A landscape with many valleys, sampled at points; each row gives a point and its height.
A ball rolls from a point to whichever of its 4 nearest points has the largest drop for the distance, and stops where none of them is lower. Distance is the straight distance between rows; heights are no part of it.
(967): -3.69  +0.23  +5.91  +0.11  -0.93  +5.00  -1.01  -4.26  -0.80  -0.14  +0.32  +1.20  +1.21  +1.51  -0.12  +5.12  -3.00  -1.99  -2.42  -2.71  +3.51  +2.69  -1.32  -0.03  -3.08  -5.58  +3.49  -3.08  -3.42  -1.42  +5.40  height 193
(536): -5.36  +0.61  +7.15  +0.05  -1.73  +5.71  -1.86  -5.04  -0.36  -1.25  +1.59  +1.29  +3.03  +1.95  -2.32  +6.83  -3.26  -3.52  -1.99  -3.31  +6.63  +4.13  -1.89  -1.46  -2.76  -7.28  +4.82  -3.41  -5.16  -0.55  +5.81  height 663
(758): +2.71  +1.33  +1.61  +1.36  -0.82  +1.36  -1.29  -1.51  +0.46  +1.49  -1.17  -0.06  -0.21  +1.74  +1.07  +0.11  -1.19  +1.05  +1.21  -1.99  -0.10  +1.76  -0.60  +0.78  +0.31  +0.14  +0.91  +0.78  +2.69  -0.52  +1.10  height 317
(312): -0.24  -0.30  -2.28  +0.42  -0.77  -2.76  +1.12  +0.21  +0.95  +0.03  +0.35  -0.61  -0.70  -1.26  +0.82  -2.40  +1.73  +0.93  -0.13  -1.39  -0.03  -1.13  +0.78  -0.86  +2.03  +0.94  -1.32  +1.16  +0.17  +0.58  -2.36  height 515
(150): -3.63  -0.41  +3.06  -0.18  -0.96  +2.64  -0.10  -2.60  -0.11  +0.28  +2.30  +0.47  +0.28  +1.20  -1.10  +4.49  -3.36  -2.39  -2.41  -4.14  +4.17  +0.09  +0.48  -0.91  -2.03  -4.28  +1.44  -2.14  -2.30  -1.56  +2.36  height 144
(525): +7.86  +4.51  +0.48  +5.00  -1.73  +1.95  -0.64  -1.57  +1.05  -1.19  -6.30  -1.50  +5.27  +4.86  +2.89  +2.12  -2.38  -1.19  +0.94  +2.09  -0.35  +7.45  -1.68  +6.38  -8.68  -2.05  +8.07  -1.90  +4.47  -2.05  +7.22  height 366
(154): -7.58  -5.66  +0.64  -1.75  +4.11  -2.42  -1.41  +2.76  -1.72  -1.37  +8.25  +0.69  -5.02  -2.96  -4.84  -1.74  +1.53  -2.74  -1.01  -0.13  -0.45  -5.74  +0.66  -4.32  +4.03  -2.00  -5.82  -0.66  -3.44  +2.09  -5.44  height 422
(707): -0.09  -1.42  -3.58  -2.79  +1.29  -2.79  +1.19  +2.79  +0.28  -0.17  +0.16  +0.22  -2.68  -4.50  -0.51  -5.67  +2.56  +2.85  -0.22  +1.71  -3.79  -3.96  +0.44  -1.48  +2.65  +2.97  -4.80  +2.30  -1.19  +1.07  -5.10  height 296
(254): -2.75  -2.75  -2.75  -3.93  +3.61  -4.05  +0.77  +3.43  +0.25  -1.06  +3.03  +1.34  -4.40  -3.95  -2.04  -6.65  +1.67  +2.10  +0.75  +1.94  -4.03  -6.01  +1.90  -2.76  +2.58  +2.47  -6.58  +2.30  -1.44  +1.88  -4.95  height 132
(452): -5.10  -0.73  +3.90  +0.53  -0.42  +2.91  -0.15  -3.86  -1.16  +0.51  +2.51  +1.70  +1.25  +0.48  -2.19  +5.20  -3.61  -3.61  -2.08  -3.78  +4.41  -0.36  -0.49  -1.94  -2.35  -4.81  +2.38  -2.49  -4.22  -2.01  +3.35  height 178
(10): +0.40  +2.29  +2.79  +1.18  -2.65  +5.17  -0.97  -2.65  -0.11  +0.23  -2.71  -1.83  +1.36  +4.99  +1.34  +3.01  -3.18  -0.71  +0.02  -0.65  +1.31  +4.98  -1.70  +3.14  -4.02  -1.65  +5.29  -1.96  +0.25  +0.03  +6.47  height 683
(287): +3.41  +3.00  +2.64  +2.46  -0.63  +5.18  -0.18  -1.58  +0.20  -0.38  -2.99  -1.76  +1.74  +3.06  +1.49  +2.40  -1.82  +0.19  +1.93  +0.01  -0.40  +3.89  -1.32  +2.73  -2.49  +0.86  +3.94  -0.13  +2.35  -0.34  +3.92  height 301
(751): -6.60  -4.25  +0.54  -1.67  +1.39  -2.74  -0.89  +2.72  -1.03  -0.77  +6.26  +0.77  -4.16  -3.52  -4.08  -1.86  +1.79  -2.98  -0.88  +0.57  -1.25  -5.02  +1.73  -3.38  +4.38  -0.08  -4.68  +0.10  -2.58  +1.73  -5.13  height 445
(311): +6.84  +3.75  +0.88  +3.90  -1.24  +2.44  +0.56  +1.39  +0.64  +0.20  -5.74  -2.77  +4.40  +3.81  +3.23  +1.43  -1.57  +0.14  +2.03  +2.84  -1.60  +5.56  -1.64  +4.62  -5.30  +1.64  +3.81  +1.09  +3.51  +0.02  +4.57  height 381
(893): -0.74  +1.89  +3.86  +0.03  -1.46  +4.32  -0.53  -3.44  +0.20  +0.66  -0.88  -1.25  -0.28  +3.08  +0.74  +2.84  -4.32  -0.66  +0.21  -1.34  +1.54  +2.68  -2.03  +1.64  -2.39  -2.72  +3.34  -2.42  -0.70  -1.68  +4.59  height 222
(837): +8.34  +0.96  -1.07  +0.88  +1.85  -3.34  -0.14  +2.38  +0.25  -0.02  -3.27  +1.98  +1.00  -0.84  +3.15  -1.13  +2.52  +2.97  +1.63  +1.26  -3.50  +0.05  -1.45  +0.86  +2.13  +3.61  -0.58  +1.63  +5.42  -0.83  -0.58  height 352
(411): -1.33  +1.71  +4.68  -0.33  -1.41  +4.95  -0.63  -2.98  +0.18  +0.04  -0.81  -0.67  +1.00  +2.59  +0.44  +4.20  -3.60  -0.62  -1.19  -1.97  +1.82  +2.55  -1.63  +1.08  -1.58  -2.93  +4.08  -2.12  -0.96  -1.52  +5.31  height 146
(299): +4.11  -0.76  -6.00  -1.84  +1.05  -4.48  +1.19  +4.47  -0.22  +0.12  -1.72  +2.02  -1.23  -2.51  +2.87  -6.02  +3.82  +3.25  +0.73  +3.09  -2.84  -2.49  -0.11  -0.75  +3.19  +5.43  -3.26  +2.80  +0.69  -0.32  -4.51  height 395
(263): -0.32  +1.93  +4.32  +0.15  -2.17  +5.65  -0.47  -3.79  +0.20  -0.55  -2.43  -1.62  +1.68  +4.34  +0.70  +3.57  -3.29  -1.09  -0.13  -0.72  +2.61  +4.11  -0.79  +2.49  -3.70  -2.66  +5.47  -2.12  -1.07  -0.19  +6.74  height 434
(255): +7.70  +3.77  +0.28  +4.37  -1.42  +1.94  +0.09  +0.33  +0.87  -0.38  -6.18  -2.42  +5.39  +4.14  +3.67  +1.31  -1.24  -0.53  +0.88  +2.49  -0.50  +6.49  -1.49  +5.92  -6.87  +0.53  +4.83  -0.30  +4.55  -0.62  +5.18  height 412
(61): +5.94  +0.55  -3.14  +0.08  +1.82  -2.78  +1.35  +1.92  +0.67  -0.66  -1.98  +1.90  +1.11  -0.86  +3.03  -2.71  +2.68  +2.70  +1.30  +1.36  -2.76  -0.82  -0.34  -0.21  +2.88  +3.53  -1.14  +2.34  +4.16  -0.34  -1.71  height 262
(165): -2.01  -0.69  -1.42  -0.25  -1.29  -2.12  +0.91  -0.07  +1.17  +0.47  +1.96  -0.17  -1.66  -0.82  -0.57  -0.33  +0.18  -0.14  -0.76  -2.20  +1.26  -1.14  +1.27  -0.70  +1.54  -0.89  -1.59  +0.48  -0.56  +0.63  -2.33  height 725
(767): -2.19  +0.15  -1.88  -0.77  -0.98  -3.17  +1.24  +0.35  +0.93  +0.69  +1.61  -0.44  -0.98  -1.81  -1.08  -1.54  +1.35  +0.20  -0.71  -1.01  -0.47  -1.49  +1.69  -2.19  +2.29  +0.99  -2.24  +1.01  -0.26  +1.15  -3.82  height 759
(899): +5.12  +3.16  +1.25  +2.82  -1.74  +3.34  +0.14  +0.02  -0.12  -0.68  -4.68  -3.20  +4.31  +4.67  +2.22  +2.41  -2.15  -0.61  +1.85  +2.40  -0.37  +6.10  -1.56  +4.46  -5.64  +0.20  +5.08  -0.03  +3.05  +0.31  +4.96  height 323
(147): -3.33  +1.20  +6.15  -0.51  -2.47  +6.39  -1.66  -5.26  +0.42  -1.08  -2.06  -0.55  +1.96  +3.24  -1.19  +6.09  -2.75  -1.78  -1.07  -0.87  +3.75  +4.65  -2.34  +2.48  -3.95  -5.88  +6.37  -3.20  -2.31  -0.73  +7.40  height 463
(901): -1.87  -2.13  -3.61  -3.10  +2.07  -4.41  +1.21  +4.20  -0.03  -0.46  +1.49  +0.72  -3.13  -4.23  -1.34  -7.47  +1.96  +2.68  +0.35  +1.97  -4.67  -4.63  +1.44  -2.27  +2.96  +3.52  -5.73  +2.70  -1.02  +1.15  -6.14  height 242
(959): -4.92  -1.76  +4.46  -0.09  -0.14  +3.01  +0.10  -3.84  -2.46  -0.73  +3.02  +1.00  +2.00  +0.23  -2.32  +5.05  -3.36  -3.23  -2.76  -3.87  +5.55  -0.48  -0.12  -2.15  -1.89  -5.59  +1.78  -3.12  -4.93  -1.92  +2.74  height 211
(77): +4.37  -0.74  -6.70  -2.08  +1.85  -3.98  +1.43  +5.71  -0.02  -0.99  -1.51  +2.70  -1.66  -2.96  +2.36  -5.94  +4.10  +3.76  +1.13  +4.56  -3.42  -4.32  -0.28  -0.28  +3.03  +6.78  -4.35  +2.61  +1.30  -0.56  -6.06  height 578
(117): -6.33  -2.51  -0.47  -1.87  +1.72  -2.73  -0.39  +2.01  -0.55  +0.33  +4.05  -0.14  -4.72  -4.37  -3.17  -3.06  +2.14  -1.27  -0.73  +1.67  -1.82  -4.17  +1.28  -3.45  +2.82  -0.26  -4.84  +0.88  -2.91  +1.76  -5.18  height 384
(510): -2.13  -0.10  -0.21  +1.00  -0.89  -0.35  +0.23  -2.01  +0.74  +1.66  +1.55  +0.30  +0.35  +0.27  -1.13  +1.81  -1.12  -1.15  -0.58  -2.60  +2.00  -0.29  +1.29  -1.05  +1.04  -1.58  -0.78  -0.53  -0.67  +0.14  -0.57  height 77
(422): +2.94  +0.13  -3.98  -0.94  +0.18  -3.70  +0.75  +1.66  +0.38  -0.40  -0.52  +0.63  -0.65  -2.36  +1.89  -3.71  +3.67  +1.97  +0.87  +0.44  -1.51  -0.89  -0.25  -0.99  +3.18  +2.81  -2.07  +1.80  +1.51  +0.72  -2.30  height 187
(72): -6.92  -3.07  +0.44  -0.87  +0.80  -1.01  -0.38  -1.02  -1.73  +1.89  +3.64  +0.08  -1.41  -1.17  -5.08  +0.85  +0.28  -3.39  -2.72  +0.25  +1.52  -2.04  +2.74  -3.01  +2.24  -0.73  -1.97  -1.55  -3.65  +1.82  -3.42  height 472
(76): -4.38  -1.37  +0.58  +0.41  -1.39  +0.21  +0.16  -2.40  -0.31  +1.52  +3.38  +1.00  +0.67  +0.32  -2.52  +4.16  -2.11  -3.22  -1.65  -2.65  +4.01  -1.43  +2.16  -1.55  -0.34  -2.98  -0.07  -1.84  -2.31  -1.49  +0.39  height 80
(669): -5.58  -3.60  -0.84  -3.08  +2.22  -3.89  +0.10  +3.16  -0.03  -0.43  +4.13  +1.18  -4.99  -4.12  -2.44  -5.20  +2.25  +0.56  -0.18  +0.47  -2.95  -5.74  +2.12  -3.20  +2.72  +0.69  -6.85  +1.73  -1.86  +1.75  -5.42  height 284
(294): +6.05  -0.96  -6.87  -2.05  +3.38  -4.99  +0.42  +6.54  +0.98  -0.54  -3.21  +3.24  -1.60  -2.77  +3.47  -5.77  +4.41  +4.12  +1.28  +6.35  -4.46  -4.00  +0.59  +0.35  +3.03  +7.78  -5.28  +2.86  +2.12  -0.30  -6.32  height 717
(656): +6.09  +3.23  +0.12  +4.01  -1.62  +3.56  -0.06  -1.18  +0.24  -0.90  -5.05  -2.34  +5.58  +5.22  +2.22  +1.66  -1.92  -0.86  +1.70  +1.34  +0.63  +6.92  -0.68  +6.00  -7.02  -0.96  +7.12  -0.99  +3.92  -0.57  +6.83  height 348
(176): +7.58  +1.91  +1.52  +1.94  -0.38  +0.80  +0.20  +2.01  +1.03  -1.07  -6.18  -1.26  +2.67  +1.93  +2.78  +1.00  +0.09  +1.72  +1.63  +3.05  -3.02  +2.97  -3.10  +4.37  -2.82  +2.77  +1.33  +2.25  +3.89  +0.16  +1.56  height 256
(687): -6.29  -4.86  -1.23  -2.66  +4.85  -3.78  +0.29  +4.07  -0.72  -1.30  +6.99  +1.44  -4.57  -4.37  -3.75  -3.62  +0.96  -0.28  +0.46  +0.39  -2.81  -6.94  +1.63  -3.93  +3.77  -0.08  -6.35  +0.72  -2.21  +1.83  -5.41  height 361
(850): -3.55  -0.45  +0.56  +1.06  -1.05  -0.64  +0.22  -2.15  +0.45  +1.78  +2.46  +0.56  +0.09  +0.40  -1.70  +2.91  -1.88  -1.64  -1.46  -2.78  +3.12  -1.33  +1.46  -1.28  +0.46  -3.13  +0.29  -1.60  -1.83  -1.17  -0.06  height 91
(498): -2.70  -1.59  -2.86  -2.64  +1.54  -3.46  +0.45  +2.66  +0.47  -0.27  +1.59  +0.51  -2.98  -4.06  -2.07  -5.61  +2.60  +1.14  -0.06  +1.63  -3.06  -4.57  +1.31  -1.68  +2.48  +2.02  -4.91  +2.61  -1.44  +1.38  -5.10  height 268
(647): +7.58  +2.12  +1.19  +1.73  +0.82  +0.31  -0.68  +1.64  +0.84  -0.59  -4.57  -0.38  +2.13  +1.42  +2.25  +0.73  +0.34  +2.43  +1.92  +1.59  -2.92  +1.05  -2.21  +2.48  -0.72  +3.47  +0.85  +2.08  +4.20  -0.20  +0.28  height 184
(634): +7.19  +1.10  -1.03  +0.77  +1.36  -2.57  +0.71  +1.86  +0.54  -0.44  -2.64  +1.56  +0.78  -0.68  +2.50  -0.66  +2.50  +2.74  +1.28  +0.96  -3.12  +0.36  -0.85  +1.06  +1.86  +3.23  -0.40  +2.39  +5.13  -0.64  -0.87  height 219
(972): -4.95  -1.11  -0.25  -0.23  -1.50  -1.59  +0.51  -1.60  -0.54  +1.60  +3.20  +0.21  -0.27  -0.37  -2.57  +1.85  -0.23  -2.60  -1.76  -1.10  +1.92  -1.93  +2.47  -1.52  +0.85  -2.21  -1.51  -1.37  -3.20  +0.44  -1.74  height 136
(363): -0.44  +0.01  -2.87  -0.59  -0.59  -3.33  +1.13  +0.56  +0.61  +0.31  -0.38  -0.31  -0.88  -2.28  +1.07  -2.07  +2.94  +1.40  +0.32  -0.70  -0.15  -1.56  +0.74  -1.23  +2.24  +1.99  -1.85  +1.56  +0.13  +0.97  -3.02  height 324
(44): -1.91  -1.43  -2.86  -2.06  +0.36  -3.39  +1.52  +2.02  +0.54  -0.29  +1.28  +0.07  -1.75  -4.06  -1.20  -4.92  +2.95  +1.43  -0.16  +1.52  -2.06  -3.50  +1.35  -1.41  +2.51  +1.14  -3.95  +1.66  -0.92  +2.03  -3.71  height 349
(882): +1.89  +2.42  +3.30  +0.66  -1.30  +3.95  -0.41  -2.07  +0.29  +0.12  -2.11  -1.66  +1.05  +3.13  +0.83  +2.54  -3.47  -0.36  +1.07  -0.63  +0.42  +3.92  -2.23  +1.34  -2.68  -0.22  +3.82  -1.08  +0.82  -0.05  +4.75  height 466
(424): -0.52  -0.89  -3.95  -1.93  +0.36  -2.68  +1.38  +2.66  +0.40  -0.25  +0.11  +0.12  -2.29  -3.55  +0.12  -5.09  +3.28  +2.19  -0.07  +0.95  -1.98  -2.36  +0.38  -1.85  +2.51  +3.56  -3.21  +2.27  -0.75  +1.67  -4.07  height 328
(974): +4.06  +2.77  +1.59  +2.19  -1.88  +4.28  -0.44  -0.91  -0.14  -0.19  -3.94  -2.59  +2.37  +4.59  +1.86  +1.95  -1.62  -0.70  +1.10  +1.30  +0.57  +4.86  -1.98  +3.56  -4.03  +0.64  +3.06  -0.31  +2.56  +0.67  +4.69  height 285
(223): -2.09  +2.10  +5.12  -0.51  -1.20  +5.67  -0.59  -4.40  +0.06  -0.25  -1.02  -0.56  +1.19  +3.33  +0.32  +4.51  -2.58  -1.24  -1.06  -1.77  +2.90  +4.11  -1.72  +1.72  -3.60  -4.93  +5.76  -3.46  -2.15  -1.27  +7.17  height 235
(124): +5.84  -0.12  -3.78  +0.16  +1.11  -2.81  +0.52  +1.54  +0.07  -0.82  -1.36  +1.47  +1.07  -1.69  +3.08  -3.09  +3.44  +2.75  +1.64  +0.06  -2.36  -0.54  -0.52  -0.84  +2.70  +2.55  -0.23  +2.10  +3.51  -0.56  -1.61  height 188
(521): +0.62  -1.26  -4.80  -4.07  +2.52  -3.93  +1.26  +4.98  -0.22  -0.05  -0.01  +1.16  -3.59  -5.02  -0.78  -7.12  +2.53  +3.89  +0.38  +3.05  -3.22  -4.50  +0.84  -1.69  +3.24  +5.03  -5.52  +3.09  -0.82  +0.24  -6.24  height 306
(621): +1.30  +0.56  +0.54  +1.62  -0.57  +1.44  -1.18  -1.70  +0.40  +0.85  -0.43  +0.13  -0.27  +0.99  +1.17  +1.72  -2.52  -0.15  +0.34  -2.32  +0.59  +1.14  -0.33  -0.22  +0.06  -0.09  +0.27  +0.31  +1.19  -0.70  +0.96  height 439
(216): +5.98  -0.06  -6.26  -0.96  +2.60  -4.66  +1.28  +5.81  +1.00  +0.35  -2.82  +3.17  -0.70  -2.09  +3.87  -4.88  +4.98  +3.49  +1.08  +4.84  -3.11  -3.00  -0.01  +0.34  +3.35  +6.87  -4.03  +1.55  +2.66  -0.79  -4.79  height 644
(22): +2.42  -0.21  -2.19  +1.06  -0.67  -2.20  +0.06  -0.13  +0.42  -0.21  +0.25  +0.24  -0.16  -0.69  +0.87  -1.44  +1.39  +1.15  +0.66  -1.74  +0.14  +0.21  +0.08  -0.28  +2.24  +1.19  -0.34  +1.31  +2.46  +0.14  -1.36  height 226
(564): -4.43  -1.60  -0.85  -1.66  +1.34  -2.84  +1.02  +1.59  -0.04  +0.20  +1.68  -0.07  -2.52  -3.58  -2.41  -3.47  +2.01  -0.95  -1.45  +0.67  -1.24  -4.01  +1.61  -2.33  +2.78  +0.20  -3.19  +0.36  -2.54  +2.28  -4.58  height 519
(914): +2.86  +3.02  +2.64  +2.02  -2.20  +4.45  +0.08  -1.79  +0.10  -0.65  -3.89  -3.17  +2.61  +4.21  +1.21  +3.02  -2.73  -0.46  +1.10  -0.41  +1.43  +5.32  -1.16  +3.76  -5.21  -1.49  +6.32  -1.49  +0.98  +0.10  +7.22  height 467
(860): -6.81  -5.86  -0.75  -2.24  +4.07  -4.02  -1.24  +3.33  -0.86  -2.10  +6.95  +0.56  -5.30  -3.72  -4.24  -2.76  +1.32  -1.13  +0.01  +0.50  -2.24  -6.90  +1.88  -4.27  +4.31  -0.35  -6.16  +1.64  -2.37  +1.22  -5.88  height 383
(911): -7.46  -6.43  -0.94  -2.68  +4.43  -3.85  -0.38  +3.53  -1.94  -2.35  +9.04  +1.08  -5.51  -3.83  -4.64  -1.78  +1.67  -1.46  +0.29  -0.52  -0.57  -7.05  +1.82  -4.22  +5.50  -0.58  -5.65  -0.02  -3.71  +1.78  -6.28  height 396
(620): -3.19  +1.42  +4.75  -0.37  -1.08  +5.17  -0.66  -3.78  +0.59  +0.28  -0.02  +0.07  +0.83  +2.17  +0.17  +4.18  -3.52  -1.30  -1.31  -1.89  +3.50  +2.24  -1.60  +0.70  -2.82  -4.30  +3.98  -2.91  -1.73  -1.52  +5.39  height 79
(653): +4.11  +0.27  -3.05  +0.80  -0.46  -3.67  +0.47  +1.13  +0.32  -0.49  -0.93  +0.29  +0.23  -1.55  +2.14  -2.59  +2.63  +1.80  +1.01  -0.39  -1.87  -0.37  +0.22  -0.89  +2.56  +1.70  -1.42  +1.61  +2.87  +0.00  -2.33  height 165
(368): +5.44  +0.84  -0.35  +0.65  -0.17  -0.59  -0.77  -0.07  -0.66  -0.43  -1.16  +0.27  +0.92  +0.28  +1.85  -0.88  +0.89  +2.15  +1.24  -0.36  -0.99  +0.40  -0.71  +0.55  +1.16  +2.60  -0.85  +1.48  +4.38  -0.57  -0.11  height 135
(266): +0.45  +2.12  +3.46  +0.48  -3.33  +5.95  -0.58  -3.58  +0.25  -0.79  -2.83  -3.18  +2.62  +4.58  +0.82  +3.30  -2.24  -1.00  +0.38  -0.93  +2.48  +4.74  -1.05  +3.73  -4.15  -3.65  +7.57  -2.26  -0.04  -1.18  +7.72  height 698
(233): +2.46  -2.02  -6.47  -3.51  +2.39  -3.41  +1.12  +4.90  -0.18  +0.01  -0.97  +1.88  -3.15  -3.56  +0.70  -7.20  +3.46  +3.85  +0.48  +4.27  -3.82  -4.39  +0.40  -0.39  +2.84  +5.96  -5.96  +2.98  +0.28  +0.55  -6.43  height 393
(450): -4.69  -0.75  -0.48  +0.85  -1.23  -1.66  +0.55  -1.25  +0.96  +1.33  +2.49  +0.14  -0.58  -0.16  -1.21  +1.49  +0.22  -1.71  -1.32  -1.51  +2.09  -1.62  +2.15  -1.05  +1.40  -1.06  -1.17  -0.87  -1.79  -0.14  -1.81  height 177
(730): -7.29  -3.98  +0.54  -1.61  +1.50  -1.28  -1.32  +1.12  -1.62  +0.82  +5.42  +0.39  -3.15  -2.84  -4.72  -0.85  +1.59  -2.52  -1.38  +1.08  -0.17  -3.85  +1.54  -3.61  +2.65  -0.88  -3.72  -1.69  -4.16  +2.90  -4.84  height 545
(40): -6.67  -3.19  +0.86  -0.22  -0.81  -0.21  +0.72  -1.87  -1.52  +1.70  +3.47  -0.23  -0.18  -1.38  -5.05  +3.76  -0.26  -4.42  -2.24  -1.21  +3.60  -2.01  +3.34  -2.91  +0.85  -2.44  -0.48  -2.72  -6.03  +0.71  -1.87  height 382
(78): +7.11  +0.01  -7.09  -1.37  +2.85  -4.95  +1.23  +6.64  +0.60  +0.12  -2.57  +3.17  -1.03  -2.06  +4.02  -4.61  +4.37  +3.79  +0.24  +5.75  -4.10  -3.05  +0.07  +1.18  +2.99  +6.79  -3.54  +2.21  +2.20  -1.63  -6.38  height 747
(572): -4.27  -1.21  +0.41  +0.34  -0.65  -0.06  +0.24  -1.56  -1.00  +1.71  +3.12  +0.14  +0.05  +0.22  -2.64  +2.53  -1.66  -2.30  -1.85  -2.26  +2.98  -1.36  +2.72  -2.35  +1.03  -2.24  -0.56  -1.91  -3.49  -0.70  +0.10  height 94
(29): +7.11  +1.36  +0.50  +0.77  +0.72  -1.16  -0.79  +1.22  +0.37  -0.96  -3.06  +0.08  +1.21  +0.51  +2.24  -0.06  +1.42  +2.79  +2.41  +0.65  -2.69  +0.81  -1.69  +2.15  +0.63  +3.39  +0.58  +2.68  +4.62  +0.03  +0.15  height 159
(890): -6.51  -2.47  +0.08  -1.15  +1.07  -2.10  +0.02  +1.18  -1.30  +1.01  +3.99  -0.61  -2.75  -2.62  -4.00  -1.69  +2.27  -1.92  -0.48  +1.06  -0.42  -3.26  +1.47  -2.67  +2.52  -0.85  -3.63  +0.03  -2.98  +2.12  -4.38  height 476
(27): -4.69  +0.17  +5.71  -0.25  -0.76  +4.27  -1.29  -4.82  -1.67  -0.74  +1.56  +1.13  +1.74  +0.94  -0.87  +5.70  -3.85  -2.96  -2.80  -3.61  +4.45  +1.24  -1.82  -1.67  -2.62  -6.07  +2.98  -3.04  -3.36  -1.99  +4.51  height 315
(127): +0.20  -0.26  -1.97  +1.21  -0.77  -1.80  -0.26  -1.13  +0.31  +1.16  +1.12  -0.23  -0.36  +0.17  +0.45  -0.05  +0.10  +0.06  +0.00  -2.39  +0.86  +0.47  +1.30  -0.60  +1.63  -0.37  -1.00  +1.26  +1.09  -0.64  -0.19  height 720
(503): +0.71  +1.29  +2.11  +1.02  -1.50  +3.92  -1.00  -2.43  +0.20  +0.50  -1.62  -0.33  +0.17  +2.03  +1.14  +1.71  -3.36  +0.99  +0.09  -1.69  +0.11  +2.78  -1.88  +1.11  -1.45  -0.35  +1.74  -0.14  +0.99  -0.58  +3.47  height 129
(345): -5.86  -1.51  +0.56  -0.55  -0.33  -0.89  +0.40  -2.02  -1.73  +2.18  +3.94  -0.09  -0.03  -0.23  -3.63  +3.08  -0.46  -3.67  -2.04  -1.82  +2.99  -2.45  +3.08  -2.41  +0.74  -2.37  -0.30  -1.95  -3.68  +0.54  -1.75  height 158
(241): +1.75  +3.16  +1.74  +1.73  -2.39  +4.72  -0.39  -2.30  +0.05  -1.05  -3.82  -3.63  +3.40  +3.82  +1.38  +2.64  -2.89  -1.22  +1.18  -0.11  +2.28  +5.65  -0.81  +4.94  -5.24  -2.83  +7.69  -2.44  +1.07  -0.57  +7.94  height 508
(709): +3.98  +3.16  +1.30  +2.04  -1.69  +4.87  -0.70  -1.03  +0.05  -0.40  -4.22  -3.02  +4.47  +5.51  +2.42  +2.48  -1.98  -0.60  +1.90  +0.23  +1.93  +6.12  -1.54  +4.60  -5.93  -1.37  +6.44  -1.60  +2.54  -0.51  +6.87  height 362
(429): -3.91  -1.06  -1.12  +0.00  -0.26  -2.96  +0.74  +0.69  +0.44  +0.81  +1.68  -1.68  -2.27  -2.64  -1.63  -2.28  +1.98  +0.01  -0.96  +0.41  -0.77  -2.56  +2.12  -1.74  +2.55  +0.38  -2.87  +0.75  -1.93  +0.99  -3.82  height 743
(69): +5.85  +4.43  +0.94  +3.56  -1.47  +2.48  -0.77  -1.31  +1.16  -0.67  -4.94  -2.75  +5.89  +4.37  +2.59  +1.60  -3.05  -1.55  +1.27  +0.47  +0.05  +7.15  -0.98  +5.99  -7.79  -2.75  +7.92  -2.43  +3.48  -1.83  +7.69  height 363
(825): +4.87  -0.20  -4.39  -0.87  +1.10  -3.33  +1.35  +3.28  -0.03  -0.80  -1.89  +2.69  +0.21  -1.71  +2.97  -3.43  +4.92  +3.78  +1.51  +1.93  -3.13  -1.30  +0.87  -0.44  +2.95  +4.20  -1.28  +2.00  +2.20  -0.41  -3.10  height 99
(482): +4.17  +0.31  -2.47  +0.70  +0.15  -2.59  +0.13  +1.57  +0.42  -0.15  -0.64  +0.97  +0.37  -0.14  +1.46  -1.71  +1.99  +2.01  +1.82  -0.60  -2.00  -0.15  -0.39  +0.12  +2.00  +2.38  -0.39  +1.22  +3.61  +0.30  -1.51  height 149
(538): -5.12  +0.75  +7.62  -1.29  -1.78  +5.91  -1.97  -6.53  -0.49  -1.98  +0.12  +0.27  +3.05  +2.11  -2.29  +7.60  -2.58  -4.02  -2.06  -1.92  +5.47  +4.61  -1.75  -0.43  -3.64  -8.17  +5.51  -3.79  -3.77  -1.55  +6.77  height 863
(145): +5.45  +2.25  +1.67  +2.23  +0.09  +2.36  -1.05  +0.14  +0.37  -0.56  -2.80  -0.95  +1.19  +1.78  +1.51  +1.18  -0.48  +1.76  +2.13  +0.90  -1.76  +2.94  -2.00  +2.53  -1.16  +2.36  +0.76  +1.03  +3.53  +0.13  +1.37  height 207
(305): +2.85  +1.50  +0.20  +0.96  -0.38  +0.07  -0.99  -1.27  -0.02  +1.20  -0.48  -0.26  +0.46  +0.49  +0.81  +0.25  -0.30  +1.75  +1.36  -2.13  +0.33  +1.24  -1.03  +0.48  +0.40  +0.79  -0.61  +1.58  +3.11  -0.21  -0.45  height 214
(370): -1.53  +0.79  +1.81  +0.65  -1.33  +3.07  -1.09  -3.44  +0.76  +2.22  +1.33  -0.03  -0.72  +1.72  +0.84  +3.15  -3.66  -0.42  -1.07  -2.67  +1.60  +1.02  -0.74  -0.53  -1.18  -2.58  +0.54  -1.42  +0.37  -0.90  +2.44  height 151
(945): -6.05  -1.57  -0.37  -0.35  -0.09  -1.44  +0.10  -1.04  +0.08  +1.65  +3.87  -0.64  -1.20  -1.24  -3.06  +0.91  +0.50  -2.41  -1.93  -0.21  +1.79  -1.48  +2.13  -2.93  +1.94  -1.43  -1.96  -0.97  -3.21  +1.73  -2.94  height 260
(151): +4.67  +2.63  +2.36  +2.38  -0.43  +4.35  +0.68  -1.02  +0.60  +0.18  -3.75  -1.50  +1.89  +3.74  +2.00  +1.58  -2.02  +1.05  +1.74  +1.50  +0.07  +4.27  -2.03  +2.99  -2.98  +1.84  +2.24  +0.13  +2.71  +0.56  +2.67  height 241
(249): +1.18  -0.97  -5.14  -1.94  +0.76  -3.80  +1.78  +3.32  -0.16  -1.28  -0.32  +0.68  -1.02  -2.97  +0.92  -5.96  +3.51  +2.39  +0.36  +2.65  -2.41  -2.34  +0.33  -1.35  +2.89  +4.69  -3.97  +2.33  -0.49  +0.67  -4.54  height 358
(771): -1.13  +0.56  +0.01  +0.83  -1.37  +0.35  -0.97  -2.02  +0.18  +1.82  +2.12  +0.10  +0.22  +0.22  +0.26  +2.79  -1.57  -0.29  -0.65  -2.40  +2.38  -0.43  +1.44  -0.66  +0.62  -1.37  +0.39  -0.38  +0.39  -1.25  +0.92  height 196
(401): -2.43  +0.85  +3.45  +0.62  -0.84  +3.19  -0.88  -3.21  -0.37  +1.25  +1.16  +1.49  +0.25  +1.73  +0.29  +4.21  -3.37  -1.08  -1.49  -2.82  +2.49  +1.20  -1.43  -0.24  -2.11  -3.56  +2.65  -1.92  -1.58  -1.88  +3.56  height 130

Call two points neighbours if one is among the 4 nearest of the other. Go from one point of each pair to the other, from neighbour to neighbour, staying as low as possible. Name the highest point that can't be avoided.
(510) and (76) | (850)
(503) and (76) | (370)
(510) and (620) | (150)
(368) and (825) | (422)

Where does a ball stop that starts at each point below?
(154) | (254)
(241) | (368)
(914) | (368)
(255) | (368)
(311) | (368)
